A landscape with many valleys, sampled at points; each row gives a point and its height.
A ball rolls from a point to the lowest of its 2 nearest points, and stops where none of them is lower. Distance is the straight distance between rows; heights are no part of it.
k_857: [ 25  -8 -43 -54  -9   3 -40  -3 -16 -19  -2  14   8 -10  25 -12  42  14
  48 -37  -3 -23   4  20  37 -31 -13]  (h 376)
k_729: [ 42 -12 -31  20 -18 -19  33  14  -6  23  51   9  10 -37  -3 -31  29   0
  14 -11   9 -20  -8 -18  21 -19 -38]  (h 287)
k_395: [ 49 -27 -36  16   4 -45  16 -13 -16  -9  12   5 -27 -19  12  -8  -6  28
   9 -18  26 -34  18 -24  24   7  -4]  (h 351)
k_394: [ 29  11   0  -7  24  -2   8  -2 -46 -23  -5   8  36 -10  33   2   8 -18
  26  -7   7 -20 -19   8 -35  13   3]  (h 326)
k_862: [ 17  -8   8  59   9  31  57  -2  -4  18  15  -7  37 -38  -3   6  19  -1
 -11  12 -17  -8 -30  -2 -16 -39 -29]  (h 611)
k_244: [ 20   8  25  37  14  -4  35   3 -44  10   8  -5  30 -27   4  18 -28  -5
 -34 -11  24   0 -34 -24 -48   7  -8]  (h 372)
k_868: [-32   2  11 -33  -1  21 -42 -21  30 -15 -17  14 -11   3   8  17   0   6
  12   7   9  23  38  12  27 -15  48]  (h 393)
k_216: [  2   8 -22 -46  24   4 -35 -13  -1 -47 -19   5 -10  33   4  11   1  26
  53   2  25 -10  26  20  -3  -4  44]  (h 568)
k_24: [  6 -15 -12  10  26   5  35 -20  42 -37   9  -7 -27 -32 -13  -8  44  39
  22   5   1 -55  45  -3  22 -17  31]  (h 625)
k_517: [  6   8 -18  -6  -3 -11 -24  12 -12  -5   6 -15  -9  19 -13  -1 -28 -14
 -23   4  46  10  13  -7  -3  18  14]  (h 179)
k_711: [ 41  -2 -37 -20  20 -34 -28 -33  -8 -34 -11   4 -17 -22  36  22 -17   5
  -9 -22  59  10  10  -3  15   6  28]  (h 398)
k_684: [ 16  15 -47  -3  -9  -2 -29   0   2  -6  13 -22  -5  -8 -12 -11  -1   3
  -6  -4  39  -8  -2   4  19 -19   9]  (h 137)
k_312: [ -7   5  37  16   0  34   9   3 -20  13 -25   9  29   9  40  18 -10 -30
   1  15 -60  30 -45  10 -52  24 -14]  (h 255)
k_96: [-43 -21  20  -6 -26   1   1 -10  26  46 -11  -1   8  -9 -15   3 -16   4
 -33 -15   1  14  16  -4  19 -44 -33]  (h 535)
k_727: [  0  23  28 -17  11  23 -26   9 -18 -30  -8  37  13  20  39   8   7 -18
  51  27 -38  10 -11   9  -6  32  22]  (h 203)
k_804: [ 11  -2  13 -10 -14  12   6   8 -21  36  34  34   3 -29  61 -29  11 -26
  14 -35 -23  33  11 -14   5   6 -41]  (h 355)
k_995: [  1  44  -4 -23  -4   1 -12  47 -29  -5   6 -22  14  60  -9 -20   2 -39
  19  -6   5  -1 -21  13 -30  45 -11]  (h 658)
k_358: [-34  -5  24 -34  -5  30  -4 -23  -6  25 -53  -4  41  25 -10  24 -11  -8
  -6 -22 -27   5  -1  42 -22 -28 -17]  (h 412)
k_974: [  2 -40  27  22  -5 -30  -2  11  -1  28  -3  26 -28  11  28   9 -42   3
 -16 -10   2  24  18 -43  -4  39   5]  (h 490)
k_790: [ 17   6  16  37  16  11  34   6 -19  -3   3  17  13   0  21 -16  19   5
  46  33 -45 -22 -33  -5 -29  29 -29]  (h 222)
k_644: [ -7  31  -4 -16 -11   6 -16  27 -23   5   1 -31  24   7  -4   7 -16 -53
 -43 -27  27  32 -14  21 -24   9   6]  (h 140)
k_983: [  0  31   9  36 -27 -12  10  49 -15  16  50   7 -12  17 -48 -19   4 -12
 -14  26  16   9  -6 -31  11  35 -12]  (h 194)
k_259: [ 21  28   5  10  -9  10  15  18 -11   1  22  32  21  -4   1 -20  41 -11
  55  34 -45 -17 -27   3  -5  20 -26]  (h 198)
k_490: [-35 -28   9 -32 -24   1 -44  30  30  29   0  15 -21  46   0 -22  -4   2
  20  -9 -28  11  26 -13  24  13  -2]  (h 256)
k_905: [-11   2 -16 -42 -15 -10 -60  47   2  11   9   6 -13  56   2 -27   9   5
  28 -23  -9   4  21   0  19  29 -14]  (h 280)
k_828: [  1  -2  17  25  37  33  30 -36  43 -61   5  11 -12 -48  12   3  44  36
  29  26 -48 -36   3   3   2  -6  45]  (h 623)
k_846: [-21   9  32  46  -9  30  19   9  10   1 -17 -20   1  10 -16  24 -35  -2
 -20  41 -57  17 -42   5 -22   4  -2]  (h 195)
k_349: [  3  12   2  36  -5   2   2  10   6   1  44  14  -3 -30 -21   1   9  -8
 -19  22  21  18  -1 -16  25 -17  14]  (h 286)
k_113: [ 28 -34   4  -2  15  -7  11 -23 -10  -8  -7  42 -23 -42  45  11  11  22
  15  -7   3  -5  40 -14  30 -13  20]  (h 199)
k_707: [-26 -19  29  -2 -13  32  -9 -11  20  17  -8  19  -1 -14  28   9  -4   1
   4  16 -64  22  -5   6   2 -16 -17]  (h 257)
k_313: [  7  17 -15 -26   1 -25 -33  25 -12   2   2 -34 -22  27   5  -8 -31 -26
 -29 -24  53  17  -9  -3 -18  51  12]  (h 206)
k_307: [ 24  23  14  28  -1  -2  41  29 -47   6  21   2  30   6  -4  -6  16 -29
   5   5  -8 -15 -50  -3 -43  25 -33]  (h 633)
k_507: [-37   8   5  -8  10   7 -18  -3  44 -27  -6   8 -25  19 -17  21  -7   1
  11  35  20  24  35  -2  15  -4  53]  (h 379)
k_692: [ 38  33  17  42  13 -44  22  18 -32 -33  18  13 -19  -4 -10   5 -12  -1
   4  33  49   4 -22 -33 -16  52  17]  (h 463)
k_973: [-27   1 -17 -46  -6   3 -47   6  11  -7 -38 -28   7  50 -31   9 -25 -12
 -14  -9  31  15   8  18  -9   9  29]  (h 449)
k_916: [ 34  44  27  41  -1 -11   9  12   3 -29  41  53 -21 -19  -8  -6  18   4
  29  54   0   8 -20 -21  23  24  22]  (h 162)
k_438: [ 21 -13 -18 -15   1  -7 -27  -9  -1  -2  12  25  -6 -36  39  -1  16  -6
  11 -13   9  12  29  -8  38 -13  14]  (h 169)
k_54: [ 28  -2 -36   4  -4 -26 -12 -10 -22  -2   1 -41  14 -13  -5  -2 -18  -4
 -55 -38  65  -1 -18  -1  -9  -6 -15]  (h 250)
k_75: [ 32  -7 -22   7  -2 -50  -1   8 -17   1  10  21 -43  33   3 -15 -21  16
  22   3  40 -11  22 -38  21  52  -2]  (h 632)
k_146: [ 19  13 -41   7 -27  -4  -3  30  -6  34  42 -38   3 -11 -19 -32  -7 -17
 -52 -41  31   7  -7 -11   4  -9 -44]  (h 182)
k_489: [ 35  30 -10   9   9 -15  -5  -3  -1 -33  31  35 -22 -20  17   2  18  -8
  48  32  20   4   2  -6  21  21  40]  (h 138)
k_939: [-48 -52  27  30 -12   4  29   4  29  43 -26 -18  -9  42 -26  -2 -45  19
 -27  21 -38   4  -4 -35 -11  21 -14]  (h 306)
k_506: [ 12  21  -7 -32  11 -19 -28  27 -35 -15 -10 -12   4  63   3 -15  -8 -17
  30  -4  24  -6  -8   8 -36  59  17]  (h 663)
k_179: [ -2  -2 -18 -10 -10   0   1 -19  17  17   4 -18  23 -30 -26   4  15   1
 -31 -17  24 -15  12  28  21 -65 -31]  (h 581)
k_139: [  4  52  31  37 -17  11   5  44  -3  15  45   5   5  -1 -34 -13  10 -39
 -12  43 -15  25 -34  -9  -3  24 -11]  (h 175)
k_872: [-29 -43  12   4  11 -19  -4 -12   3  12 -27 -17 -21  31 -16   3 -44  16
 -28  -2  27   0  22 -28 -16  24   8]  (h 336)
k_160: [ 15  39  -5 -35  -8  14 -27  23 -37   0   6 -13  25 -15  35   6   2 -55
 -23 -38   6  34  -4  34 -23   3  -9]  (h 181)
k_516: [ 15 -19 -34 -25   8  -2   8 -25  26  -3  -1  -2  -5 -46   3   0  46  33
  20 -21  10 -38  23  28  33 -56  -4]  (h 448)
k_624: [ 13   7  15   3  11  -1  11   2 -44   4  -6  -7  39 -20  26  20 -17 -30
 -15 -22  11   6 -18   2 -39  16  -8]  (h 353)
k_359: [  2  26  -2   1  -8  13  13  27 -41  11   4 -12  30  25  -8 -13  20 -37
  21  -6  -9 -16 -26  13 -25  16 -24]  (h 645)
k_728: [ 11  18  45  53 -19  -3  18  27  -1  27  33  27 -22   7   6 -25  -2  -6
  15  33 -54  11 -25 -34  -7  37 -47]  (h 262)
k_896: [ 34 -28  21  55  -3  -7  41  -8  10  16  37  39 -14 -44  29  -6   5  37
  10  12 -41  -8   3 -40  10   6 -18]  (h 239)
k_794: [ 49 -13 -21  -7  24  -1  35 -10 -38 -17  15   1  38 -37  16  -3  38 -14
  37  -6   0 -32 -24  14 -26 -26  -9]  (h 290)
k_967: [-48 -22  43 -31  -7  12 -32  20  26  13 -45  -2  11  61  -8  18 -29 -25
   9   3 -42  28 -13   7 -35  32  28]  (h 484)
k_924: [  1  20 -32 -16 -24  -3 -35  50 -21  16  35  -9  -4  39 -15 -46  15 -10
  23 -14  -3 -14  11  -2   4  19 -32]  (h 309)
k_522: [ 20 -27 -41 -17  -1 -39 -33 -12  11   3 -15  -2 -47  28  13  -2 -30  26
   1 -26  36  -7  38  -8  34  13  10]  (h 524)
k_891: [-40 -24  48 -17 -17  -2 -32   3  26  30 -19  23  -7  -4  12  17 -29 -28
 -32 -10 -25  56   7  -6  -3  -1  14]  (h 513)
k_406: [-48 -23  30  25   5  32  21 -12  24   5 -42 -14  -3  10  -3   8 -20  16
  -7  29 -59   1  -6   0 -21  -2  11]  (h 218)
k_960: [  3 -22 -10 -37  15  22   4 -28  17 -10  -2  20  12 -32  15 -11  43  34
  45 -14 -25 -21  24  21  24 -48  -1]  (h 424)
k_268: [  6 -20 -20  -5 -11 -36 -35  12  20  13   5  17 -56  20   5   1 -41   4
  -5 -18  34  32  41 -21  36  42  17]  (h 509)
k_980: [-14 -19  21  24  23  15  58 -39  24  -4 -24 -22   5 -44 -28  13   2  42
 -49   3  -7 -25  18   1   2 -48   5]  (h 281)
k_818: [ -2  -2 -10  10  -3  22  31  -3   6  16   4 -13  34 -23  -7   2  22  -3
  -9  -6  -5  -5  -2  15   2 -55 -20]  (h 597)
k_21: [ 15   3  -7   7   9  29  24  -6   6  -6  20  12  29 -34  -6   2  67  -6
  33  31 -44 -21 -16  28  -2 -39   3]  (h 331)
k_19: [-36 -21  19  29 -13   6   6  10  27   8   2  22 -22  15 -16  -6 -11  24
  -4  32 -34  -5  21 -24  11  11   1]  (h 285)
k_997: [ -3  -1  -6 -61  -4 -17 -21 -31 -12  46 -34 -34  12   4  33 -12 -16   2
 -31 -75  20  11  -4  29 -20 -23 -69]  (h 338)
k_458: [-38 -41  19  -4  17 -18   0  -9  30   4 -24  10 -37  42  -5   8 -38  16
  -3  19   4   9  43 -35   4  27  43]  (h 350)
k_539: [ 19 -17  31  52   9 -27  16   2 -13  11  13  36 -25 -22  18  12 -24  22
 -12   8  12  13   7 -44   9  34   8]  (h 482)
k_189: [ 15   5 -16 -39 -26   3 -17  26 -13  30  27  18   0  -6  38 -36  24 -19
  24 -35 -17   9  14   2  18  -1 -39]  (h 373)
k_911: [-15  -1  -3 -43 -14 -14 -39 -33  21  29 -23  -2  -6 -23   4   5 -10  15
 -31 -31  22  21  33  24  45 -40 -20]  (h 540)
k_309: [ 36 -13 -31   2  22 -10  34 -10  21 -30  31  13 -27 -48   3  -8  48  24
  40  10   9 -35  14   4  32 -24  36]  (h 635)
k_600: [ 19 -16  11  62  27 -12  59  -7   7 -33  18   0 -21 -34 -13  13  -6  45
 -11  17  24 -28  11 -33   6  10  40]  (h 316)
k_120: [-24  -9  -8 -16  40  14   2 -22  14 -47 -28   6 -18  26   3   1   3  39
  44  15  -1 -30  35  -6  -7   8  48]  (h 589)
k_486: [ -3   0  -5 -42  -3  15   3 -23 -26  22 -29  -1  44  -7  13   4   5  -6
   3 -39   5  -5  -1  42 -18 -39 -33]  (h 377)
k_251: [ 14  46  13  21  11 -28  11  23 -19 -32  11   5 -15  43 -34  -8 -10 -10
  25  51  42  10 -20 -28 -17  61  21]  (h 451)
k_186: [ 36   6  27  52  19 -31  22  -1 -19 -24  15  26 -10 -27  11  20 -18   7
 -15  13  45  12 -17 -39 -10  31  37]  (h 473)
k_994: [ 25  11 -37 -13 -21 -11   1   3 -23  38  12 -55   6 -17  -2 -13 -12 -15
 -62 -65  36   3 -23  -1 -21 -30 -49]  (h 214)
k_664: [-19  -2  20  -6  20  25  -1 -33  -1 -23 -26  19  23 -18  21  19  -5   5
   1  14 -23   5   7  13 -13 -13  28]  (h 397)
k_264: [ 40 -12 -49 -15 -11 -26 -13   9 -40  16   3 -25  -8   2  30 -25 -12   6
  -5 -63  18 -20 -10 -13 -22  12 -44]  (h 297)
k_106: [ -1 -15   8   7 -11  -1   8   8 -16  35  14  11  10 -16  30  -5  -7 -10
  -8 -29  -8  18   7 -15  -8 -12 -40]  (h 342)
k_657: [-19  26   2  -7 -13  13 -34   1   6 -14   7  14  18 -23  -1  17  -3 -32
 -24  18   2  30   4   9  17 -13  33]  (h 96)
k_449: [  0  -2   5  -9   1 -11 -16  18 -23  -9  -6  14   5  30  17  -7  -9  -6
  36  -1   5  -4   3 -16 -18  38  -3]  (h 650)
k_487: [ 39 -17 -62  -1   7 -25  16 -37   1 -16  -3 -39  -2 -28 -20  -1  17  31
 -10 -27  37 -50   5  22  11 -41 -11]  (h 341)
k_269: [-31   0  31   1 -11  15   8  25 -20  25 -35 -37  31  32 -23  24 -28 -46
 -49  -6 -10  18 -27  12 -50  34   5]  (h 133)
k_561: [ 26   1 -50 -40  -6 -16 -44   2 -17 -12   3   0  -6  24  25 -22   8  11
  47 -34   9 -14   1   4   5   9 -12]  (h 329)
k_775: [ 11  42  23  48   1 -15  17   9  28 -21  21  24 -27   9 -32  -1   7  21
  16  76   2   0 -16 -31  14  27  31]  (h 180)
k_221: [ 10   2  21  29  26  38  38 -26  22 -39   4  14  11 -68  17  28  36  10
 -14  18 -41   7 -18  29  -1 -46  19]  (h 357)
k_717: [-25   4  37  53 -16  24  31  32   9  29  -6 -23  -3  30 -39   7 -35 -13
 -34  43 -55  21 -64  -8 -19  33 -13]  (h 176)
k_174: [ -6  -7  10  16  34  13  26 -11   4 -29 -22   5  -2  17   1  -3  13  42
  36  22 -36 -42   5 -10 -20  10  20]  (h 604)
k_951: [  1 -13  -7 -42  24  -2  -4 -51   1 -10 -42  -1  17 -31  16  12   7  27
  -5 -22  20 -17  25  32   7 -46   9]  (h 210)
k_640: [ 15   8 -31 -24 -16 -19 -36 -28  11  10  -3  -9  -3 -40  -3   9  11   1
 -44 -40  44  12   3  29  33 -51 -18]  (h 560)
k_121: [ -2   3  21  23 -11 -31  13  32  -4  22  22  19 -26  34  -7 -34  -3  -2
  30  23 -21  -9   3 -38   1  50 -36]  (h 274)
k_209: [ -3   9 -32 -68 -22  -6 -46 -29  -3  35 -34 -41  14  31   9 -18   4  16
 -26 -80  10  -2 -15  41   0 -26 -77]  (h 375)
k_455: [  4 -17  -5  -4  -1 -21  -1  16 -22  35   6 -15   1   7  27 -19 -23 -11
 -24 -45  10   8  10 -15 -19  25 -39]  (h 323)
k_411: [ -5  27 -36  13   3   3   6  13  -6 -30  22 -19   6  10 -41  -8  12  -6
   9  33  29 -19 -12   6  16  -4  25]  (h 183)
k_504: [-15  21  18   7 -16  18  15  24 -32  36   3 -37  21   9 -26   8 -25 -53
 -68 -21  12  34 -23  -8 -25  12 -10]  (h 100)
k_90: [-29 -17  21  -5  20  18  29 -51   9  -7 -47 -10  14 -27  -1  14   2  35
 -22 -11  -1 -23  22  27  -5 -43   0]  (h 254)
k_184: [ 31  28  -4  -2  -6   4 -12  16 -18 -11  37  38   4 -21  20 -17  25 -23
  38  13 -13  -4  -7   6  19   9  -3]  (h 170)
k_59: [  8 -21  -5 -31 -12  -6 -39   1  -6  10   3  44 -24   0  44  -4  -9  -1
   6 -26   3  22  35   1  43   7   8]  (h 139)
k_371: [-44 -11  20 -34  -2   2 -23  12  19  -4 -40 -19  10  66 -31  18 -30 -18
  12  12   4  11   6   4 -21  20  47]  (h 470)
k_138: [ 10  12 -52 -45 -29   9 -40  -4  -5  23  -2 -41  15  21 -13 -24  19   2
 -11 -63   7 -20 -26  25  -3 -30 -59]  (h 378)
k_57: [ 27  29 -49 -29   3 -21 -26  25 -36 -10   4 -52 -12  45   8  -7 -16 -12
 -24 -35  39  -1 -24   6 -40  51  -7]  (h 234)
k_793: [ 32   7 -15  -2  -5 -36  -9  19 -36   7  17  15 -20  17  30 -24  -3  -3
  23 -15  19 -10   9 -26   1  51 -16]  (h 640)
k_562: [-41 -18  40   4 -21   6 -17  29  26  29   3  20  -9  45  -2 -21  -9   4
  16  23 -56  18  10 -16   1  32 -10]  (h 272)
k_246: [  4   0  20  -7  13  29  14 -37   5 -24  -7  32  19 -51  40  20  22   2
   9  10 -38   8   0  25   0 -37  14]  (h 380)
k_60: [-14  -5 -10   2 -22 -12 -36  30  22  12  33  15 -24  22 -16 -19  -7  -6
  12   6   2   9  34 -17  41   6   6]  (h 233)
k_296: [-25   8  27  32 -29   2  13  34  -1  35  22 -20  15   1 -32  -7 -18 -25
 -59  -7   9  29 -16 -26   0  -1 -23]  (h 127)
k_110: [  0 -52  11  -4  -4 -25   0  -6   0  31 -14  20 -20   5  33  -4 -27  17
   2 -31   3  -2  49 -30  12  12 -25]  (h 500)
k_603: [-31  -4 -24 -54 -17  10 -66  -6  23  -8 -19  -5 -11  36 -15   2 -15  -5
   5  -4  26  25  28  16  21 -19  35]  (h 421)
k_636: [ 62 -29 -56 -23  -2 -31 -10 -36 -10  -2   8   0  -6 -56  37  -7  23  14
  -4 -33  30  -2  -4  18  34 -39 -33]  (h 340)
k_855: [-34   6  49 -20 -14  16 -22  31  14  31 -14   1   4  37  13   7 -13 -41
  -7   4 -49  48 -21   5 -27  35   5]  (h 496)
k_815: [-32  44  34  24 -18  26  -1  38  11  -1   9 -12  -8  32 -39   0 -12 -29
 -16  61 -25  29 -30  -3  -2  30  14]  (h 153)
k_833: [-19  -3  27  37  -6  27  23 -15  29   4  16   7  -1 -49  -8  28  10  12
 -31  10 -29  19   0  -5  11 -50  -2]  (h 319)
k_830: [-34  39  21  15   5  29  -2  -2  13 -45 -11   5 -10  29 -16  27 -13 -13
  16  63 -10  15 -13  17 -14  14  64]  (h 157)
k_893: [ -7 -17  -5   2   2 -23   0 -29  -2  20 -23 -23   3 -11 -14  11 -41  -7
 -55 -29  45   1   7  -2 -10 -25 -20]  (h 282)
k_288: [-32 -10  28 -37 -22  18 -12  32 -13  56 -19 -24  21  51   0 -11  -5 -30
   0 -39 -32  23  -1   9 -40   6 -37]  (h 454)
k_946: [-22  40  22  16 -16  19 -27   6  16 -16  18  15  -6   8 -14  23 -10 -39
  -7  42  -3  30 -13   7   8  15  37]  (h 128)
k_245: [ -7  37  15  25  15  40   6   0  -1 -24 -21   1  14  28 -22  32   9 -15
  17  57 -44   8 -42  35 -22  19  28]  (h 192)
k_18: [-10 -21  17 -15  -8 -41 -30  24   6  35  -1   9 -31  19  17  -4 -43 -13
 -27 -29  21  36  33 -31   8  54  -1]  (h 498)
k_938: [  6 -17 -30 -34  18 -22 -36 -17   2 -33 -19  13 -35  39  27   2 -18  27
  35 -10  39   6  35  -4  21  28  40]  (h 544)
k_379: [  3 -12   1  15  17  -6  27 -10  -7 -19   3  10 -19  15 -13 -21   5  29
  55  28 -10 -54  13 -26  -1  36  14]  (h 614)
k_412: [ -2 -24 -12 -66  -3 -11 -56 -29   7   7 -34  18 -25   4  42   2 -16  14
  10 -40  16  21  35   8  30  -4  -9]  (h 90)
k_780: [-42 -31  35  42  -3 -13  24  11  31  12  -9  -6 -34  37 -31  -1 -29  28
 -17  54 -29  -2  -4 -38   4  42   8]  (h 296)
k_87: [ -4  29  17  11  15  -5   5  14 -21 -29 -20  -6  14  40 -15  15 -19 -23
   7  39  15   5 -22   0 -39  51  28]  (h 435)
k_471: [ -6   2 -44 -25 -26  10 -23  18  -1  28  11 -25  17  23 -24 -32  12   1
  16 -34  -2 -19   0  14   4 -22 -45]  (h 343)
k_841: [-27  -2 -18 -66 -23 -21 -71 -28  26  19 -26 -10 -15  23  -3   5 -17   9
 -30 -52  26  24  18  33  22 -23 -26]  (h 517)
k_114: [  7 -14  22  50  31   8  70 -26  24 -39   5 -12  -6 -55 -24  23  11  55
 -45   2   9 -27  -1 -14  -6 -24  36]  (h 300)
k_80: [-40  -6   9  14  -5  45  24 -21  40  -2   0  -2   6 -12 -18  -4  35  25
   6  26 -59 -20  18  21  23 -54  -3]  (h 291)
k_526: [ 48 -22 -34  27  15 -29  34 -10  13 -24  35  -6  -2 -63 -13  20  25  16
 -25 -13  47 -24  -4  -7  23 -45  19]  (h 657)
k_859: [-19  24   0  -6 -30   5 -18  38 -10  36  39 -33  -9  -1 -13 -18  -6 -40
 -47 -34  14  26   3  -9   6  -3 -30]  (h 154)
k_364: [ 35  22 -50 -38 -16  -3 -41   9 -31 -27   5 -20  18   9  20 -20  20 -16
  13 -43  19  -8 -18  22   4   9 -11]  (h 289)
k_743: [-31   8 -15 -11  11  27  16 -26  20 -25 -26 -32   8  -6 -58  12  17  16
 -18  11  12 -31  20  32   5 -56  32]  (h 270)
k_400: [-16 -30 -10 -74  17 -13 -36 -43  -4   0 -52   7  -3   9  23   7 -10  31
  15 -27  15  -8  33  22  21 -23  -1]  (h 145)
k_47: [ 50 -26 -46   9  24 -31  29 -15 -20 -10   7 -14   3 -21  -1 -10   7  30
  16 -13  29 -57  -3  -2   0 -11 -11]  (h 371)
k_185: [ 27  -8 -25 -26  14   1  26 -23 -31   6 -21 -12  42 -23  22  -4  29 -13
  17 -34   4 -16 -27  33 -29 -45 -39]  (h 334)
k_888: [ 48 -17 -34 -21  18 -35 -11 -40 -21 -11 -15  -7   0 -41  32   8  -4  11
 -25 -44  47  -4   2  -2   7 -21  -8]  (h 374)
k_683: [-26  25 -19  27   4  23  14  11  26 -36  17 -12  -7  19 -49   0  19  11
  17  50   4 -16  14  -7  13 -11  38]  (h 212)
k_156: [  6  40  15  18  20  13  20   2 -10 -38 -11   9  18  26  -5   7  15  -7
  45  65 -33 -21 -41  15 -29  23  20]  (h 224)
k_103: [-41 -13  42  18 -13  13  11  31   5  22 -30 -29  12  53 -36   8 -34 -35
 -32  28 -27  18 -39 -11 -31  41   3]  (h 158)
k_262: [ 35  24 -29 -42   6   5 -34  -5 -35 -20  -2  -9  32 -30  36  -3  24 -41
   2 -31  15   9 -21  38  -3 -21   0]  (h 237)
k_927: [-45 -10  33 -19  -4  15 -18 -29  19  23 -23   8   2 -15   1  19 -30 -11
 -42  -3  -6  32  18   2   7 -31   6]  (h 523)
k_464: [-12   9   1  40   2  36  26   1  35 -18  15  10   7 -38 -22   1  42  11
  14  42 -63 -22 -14  17  11 -35   5]  (h 310)
k_621: [ -5 -10 -10 -41  -5 -31 -20 -22  -1  42 -26 -27  -1   3   3   2 -33   2
 -57 -62  43  16   5  10 -10  -9 -43]  (h 308)
k_722: [-12  12  18  47 -21  25  10  11  14  16  32   6  22 -34 -23  19   4 -19
 -39  19 -16  31 -17  -2   7 -40  -3]  (h 304)
k_141: [ 19  -2  25  59  -6   0  33  13  -2  12  36  25  -7 -22   5  -7  -3   6
   4  40 -36  -1 -18 -30   5  10 -27]  (h 251)
k_679: [-20  14   3  31 -21  -8  -7  29  19   4  36   6 -20  28 -53 -23 -11  -8
  -5  42  21   7  19 -29  33  20  17]  (h 213)
k_763: [ 16   2 -21  19  12 -38  11   1  -1 -27   8   7 -32  29 -18 -18   0  32
  46  25  38 -29  22 -27  17  36  15]  (h 624)
k_427: [ 31  -3  -6  22  17  -9  56  -4 -27  -7   0  -2  30  -7  -8 -10  30   8
  42  13 -17 -48 -24  -5 -34  -3 -10]  (h 253)
k_544: [-22  18 -21 -36  -4  13 -22 -10   7  -9 -33 -22  34  15 -30  14   4 -19
  -5 -18  18 -18   8  41   7 -45  -1]  (h 456)
k_235: [  5 -18   1 -39  11  24  -4 -21 -18 -17  -2  34  21 -24  50   2  34  -2
  44  -1 -24  -3  12  15  19 -29   3]  (h 401)
k_825: [ 19   8  -5  51 -18 -11  33  22   6  15  63  15  -1 -40 -35 -13  36  -1
  -1  17  -5 -11 -14 -21  22 -23 -17]  (h 269)
k_986: [ 44 -18 -17  48  13 -49  36  -6  -9 -24  20  15 -39 -25  -3  11 -13  43
  14   3  50 -29  13 -37  21  27  28]  (h 333)
k_237: [-42 -30  51   7   7  24  -9 -12  23  21 -41   0  -7   3  26  20 -41  -4
 -19  18 -64  29 -18  -2 -20   2  -3]  (h 238)
k_902: [ 15 -25  16  31  17  -1  34 -22  -5  -5   9  39  -6 -54  39   6   1  20
   5  -2 -16   2  11 -14   4 -15  -5]  (h 223)
k_514: [ 51 -13 -58  -9 -11 -23  -7  -1 -14   7  36   1  -3 -42  23 -19  24  -6
   3 -40  22 -10  -2   3  20 -17 -25]  (h 313)
k_913: [ 35  22 -48 -15  -3 -20   2  28 -47   7  11 -45  12  21   4 -20   4 -13
  -1 -40  29 -33 -22  -2 -31  28 -39]  (h 267)
k_622: [-30  -8  32  20  10  -2  -1   0  39 -22  -2   5 -53  25 -13  20 -26  24
  -6  43  19  18  23 -32  12  35  57]  (h 361)
k_895: [-35 -15  19  10 -17  44  19 -19  30  34  -3  10  12 -15   6  -4  12  20
  10   4 -70  17  -2   5  14 -52 -38]  (h 271)
k_783: [-19  15 -24 -55 -20  -2 -47 -17   5  15 -30 -27   4  24 -28  -2  -4 -12
 -30 -41  28   7  -2  43   6 -35 -22]  (h 491)
k_787: [-14   2  31  16  24   3   2 -14 -11 -29 -31  11  11   9  12  24 -15  -5
   5  36  -5   6  -4   4 -38  25  24]  (h 417)
k_407: [  6  -8 -40 -10  17  -2  19 -20   7 -30  -9 -36   9 -24 -33  12  13  15
 -13  -1  35 -35   9  22   7 -41  19]  (h 307)
k_198: [  0   6 -32 -50  -4  16 -41   4  -2 -12 -13  -1  30  -1   0  -2  25 -14
  31 -12  -4 -12   5  43  20 -35  -5]  (h 415)
k_197: [  5  25   5  -1  17   4 -17 -12  -9 -48  -3  30  -7   8  26  13   5 -10
  50  38  12  12  -2  10  -1  34  52]  (h 168)
k_627: [-31  -2  38 -23 -18   4 -33  35  17  25   3  22 -11  15  21   6 -18 -45
 -18   3 -19  52  12  -5  -3  37   9]  (h 504)
k_420: [ 39 -31  -6  14  27 -10  50 -17  20 -34  24  10   0 -71  11  11  45  24
  -1 -10  15 -27  15  12  16 -49  16]  (h 646)
k_421: [-16   6   4  32  24  33  42 -21  39 -48   3   0 -21   0 -10   1  34  41
  33  27 -33 -44  20   1   4  -9  41]  (h 615)
k_167: [ 31  11   8  58   2  10  64  22 -35  15  23 -12  51 -23 -10   7  18 -11
  -6  11 -19 -13 -49   3 -34  -9 -26]  (h 622)
k_607: [  5  35  33  12   5  26  -8  11  -2  -5   2  36   6   8  40   4   4 -23
  25  34 -58  34 -40   6 -15  34  -7]  (h 230)
k_193: [-19  25  12  37  18   3  36   0  32 -48  13  -7 -31  23 -41  -4  13  35
  15  62   4 -23  -9 -24  10  25  51]  (h 197)
k_418: [-57 -47  38 -21  -9 -11   4 -10  34  43 -38 -18 -15  35 -37   2 -44  10
 -31  -4 -10   8  21 -13 -11   8  -2]  (h 320)
k_123: [-34 -11  17 -21 -16   9  -8   0  -4  30 -26  -7  27  29  -3  -1 -14  -9
  -8 -14 -22   8   3   7 -18   8 -11]  (h 437)
k_99: [-37  12   0  23   7  38  27 -11  23 -17 -14 -28   7  14 -47  13  20  10
  -1  41 -15 -29  14  15   4 -24  35]  (h 236)
k_796: [ -1  -7  21  35  20  39  46 -26  30   0   5  -4  30 -63 -11  31  33  11
 -21   9 -37  12 -21  29   2 -78 -15]  (h 337)

Where does a ball stop that starts at each point below?
k_522 => k_825
k_189 => k_684
k_995 => k_504
k_960 => k_825
k_395 => k_412
k_804 => k_684
k_787 => k_825
k_464 => k_504
k_209 => k_504
